Points on a hilly landscape, in no order, each with its height.
A ball rolls from a point to the lowest of its 5 nearest points, and stops where none of them is lower. Distance is the straight distance between rows; heights are no part of it.
K147 h=40.7: [152 118  85 151  84 148 211 104]
K430 h=12.0: [103 142  86 133  91 156  94 185]
K600 h=26.6: [131 100 107 135 109 131 184 103]
K560 h=26.1: [137  93 177 131 179 114  90 124]
K346 h=36.2: [151 149 152 128 157  95  61 146]
K703 h=34.2: [141 121  87 139  92 135 192 111]
K516 h=17.7: [104 109 192 114 161 141 144  90]
K626 h=30.5: [119  91 176 123 163 123 108 111]
K745 h=29.4: [126  92 125 130 110 141 197 100]
K816 h=23.9: [114  88 137 130 115 138 183 101]
K730 h=28.2: [135  95 203 131 196 118  82 125]
K530 h=17.5: [133 125 112 122 127 103 135 117]
K619 h=17.1: [115 143  68 138  74 174 121 177]
K297 h=19.1: [127 167 125 123 129 116  68 161]
K312 h=22.6: [105  95 160 124 131 140 172  96]
K184 h=9.2: [116 163  79 133  80 161 137 164]
K449 h=22.4: [131  99 156 125 165 103  93 118]
K218 h=25.1: [147  97 187 136 189 108  72 131]
K445 h=22.5: [123 159  91 124  97 133 140 141]
K192 h=9.1: [145 129  88 135 102 132 177 116]
K776 h=9.4: [103 157  93 133  97 147  95 178]
K518 h=17.4: [112 136  70 142  76 170 114 189]
K336 h=11.0: [134 164  72 136  71 170 163 146]
K481 h=25.5: [124  99 121 128 121 119 162 110]
K641 h=28.4: [113 123  58 144  75 162  95 196]
K382 h=4.8: [136 160  76 127  87 144 164 139]
K854 h=55.3: [156 138  73 148  82 148 194 112]
K332 h=14.6: [134 136 121 122 139  98  98 131]
K431 h=27.2: [164 139 159 127 171  90  57 144]
K790 h=24.5: [144 107 158 127 169 101  86 124]
K341 h=15.1: [109 163  92 131  90 151 109 170]
K579 h=28.1: [170 126 172 133 187  93  48 148]
K110 h=6.6: [136 135  90 129 101 118 164 118]
K759 h=25.8: [159 128 160 128 175  87  63 138]
K180 h=21.7: [127 158 111 122 117 113 104 142]
K545 h=5.3: [135 152  89 130  97 130 155 129]
K462 h=43.8: [116 101 202 125 183 130 110 110]
K568 h=15.7: [112  94 161 126 155 118 128 105]
K973 h=4.4: [132 138 114 122 127 102 119 125]
K634 h=22.0: [149 145  78 138  89 142 182 120]
K284 h=26.4: [143 116 144 128 161  98  91 123]
K128 h=18.2: [129 102 123 128 133 108 138 114]
K249 h=26.3: [130 105 113 127 120 117 159 112]
K923 h=16.4: [106 137  82 137  85 159  95 190]
K860 h=6.1: [126  98 199 127 187 125  96 118]
K993 h=30.1: [151 152  75 142  84 153 183 127]
K283 h=12.9: [135 127 101 126 115 111 147 118]
K50 h=18.8: [125  92 141 123 138 117 140 110]
K277 h=10.9: [115 163 122 121 119 125  73 163]
K886 h=49.4: [141 155 138 121 148  95  68 140]
K676 h=39.1: [112 113 211 123 185 134 118 100]
K378 h=8.6: [101 152  98 128 103 143  81 183]
K452 h=41.3: [135 135 101 122 118 113 138 127]
K93 h=13.0: [146 161  71 137  73 165 177 133]
K124 h=4.9: [134 166  80 130  84 156 164 145]
K407 h=37.0: [127 157 100 117 115 119 114 142]
K610 h=15.0: [122 164 111 119 112 126  98 156]
K727 h=25.2: [101 102 171 117 137 139 168  89]
K296 h=32.1: [109 122 212 116 185 133 131  90]
K548 h=27.3: [151 132 147 126 164  91  70 135]
K657 h=23.2: [102  98 163 121 123 145 185  93]
K558 h=31.9: [131 111 113 127 123 113 153 115]
K356 h=31.2: [117 165  94 124  94 144 128 159]
K520 h=50.1: [115 163  96 125 103 132 119 157]
K223 h=54.9: [153 132  76 149  79 151 202 110]
K329 h=32.2: [112 127 217 110 189 133 133  86]
K929 h=43.7: [146 158 142 122 150 100  57 148]
K953 h=8.3: [ 98 113 190 112 158 138 162  88]
K111 h=12.1: [127 107 130 125 140 107 128 115]
K31 h=61.5: [130 157  95 124 106 123 139 138]
K232 h=13.6: [129 100 149 127 152 104 100 118]
K696 h=36.7: [121 159  71 142  68 183 150 164]
K640 h=26.2: [160 108 184 135 192  97  53 144]
K969 h=22.7: [115  87 138 126 131 129 164 104]
K42 h=43.3: [123  96 186 124 176 120 102 113]
K866 h=21.9: [127  99 146 127 151 101 117 112]
K928 h=21.5: [107  92 156 120 138 130 151 100]
K362 h=34.3: [110 123 210 114 187 136 125  96]
K208 h=25.0: [150 116 156 130 168  94  79 124]
K780 h=12.6: [106 100 188 120 169 132 120 105]
K894 h=4.3: [105  99 183 121 164 133 132 102]
K684 h=7.2: [136 122 121 119 134 103 121 119]
K649 h=28.3: [129 158 120 124 124 107  89 141]
K943 h=27.9: [106 126 206 107 174 137 146  86]
K199 h=10.8: [139 104  95 144  95 147 209 103]
K314 h=24.9: [148 102 172 129 183 103  79 129]
K292 h=18.7: [155 157  64 151  74 169 198 119]
K121 h=17.6: [150 161  66 145  67 174 190 128]
K387 h=2.0: [124 165  87 130  89 148 145 149]
K157 h=32.5: [105 127 203 109 170 139 157  77]
K806 h=8.7: [106 158 109 128 108 136  79 177]
K589 h=39.5: [132 159 129 122 135 105  77 145]
K708 h=12.2: [121 157  77 133  80 165 140 165]
K141 h=37.9: [142 142 136 126 148  94  80 136]
K86 h=16.1: [131 142 106 122 120 106 126 130]
K403 h=25.7: [117  93 140 130 113 142 194 101]
K140 h=3.0: [132 111 102 131 114 122 165 112]

For each start below, name every point that the ball comes to, in order.
K341 | K184, K387
K407 | K610, K277, K806, K378
K223 | K634, K192, K140
K969 | K50, K111, K684, K973
K676 | K780, K894
K589 | K297, K277, K806, K378
K292 | K93, K124, K387

Two balls start at each pair of points below. Name the first point that both come to, or write none.
K703 and K336 | none
K329 and K312 | K894
K649 and K31 | none
K520 and K518 | K378
K816 and K727 | K894
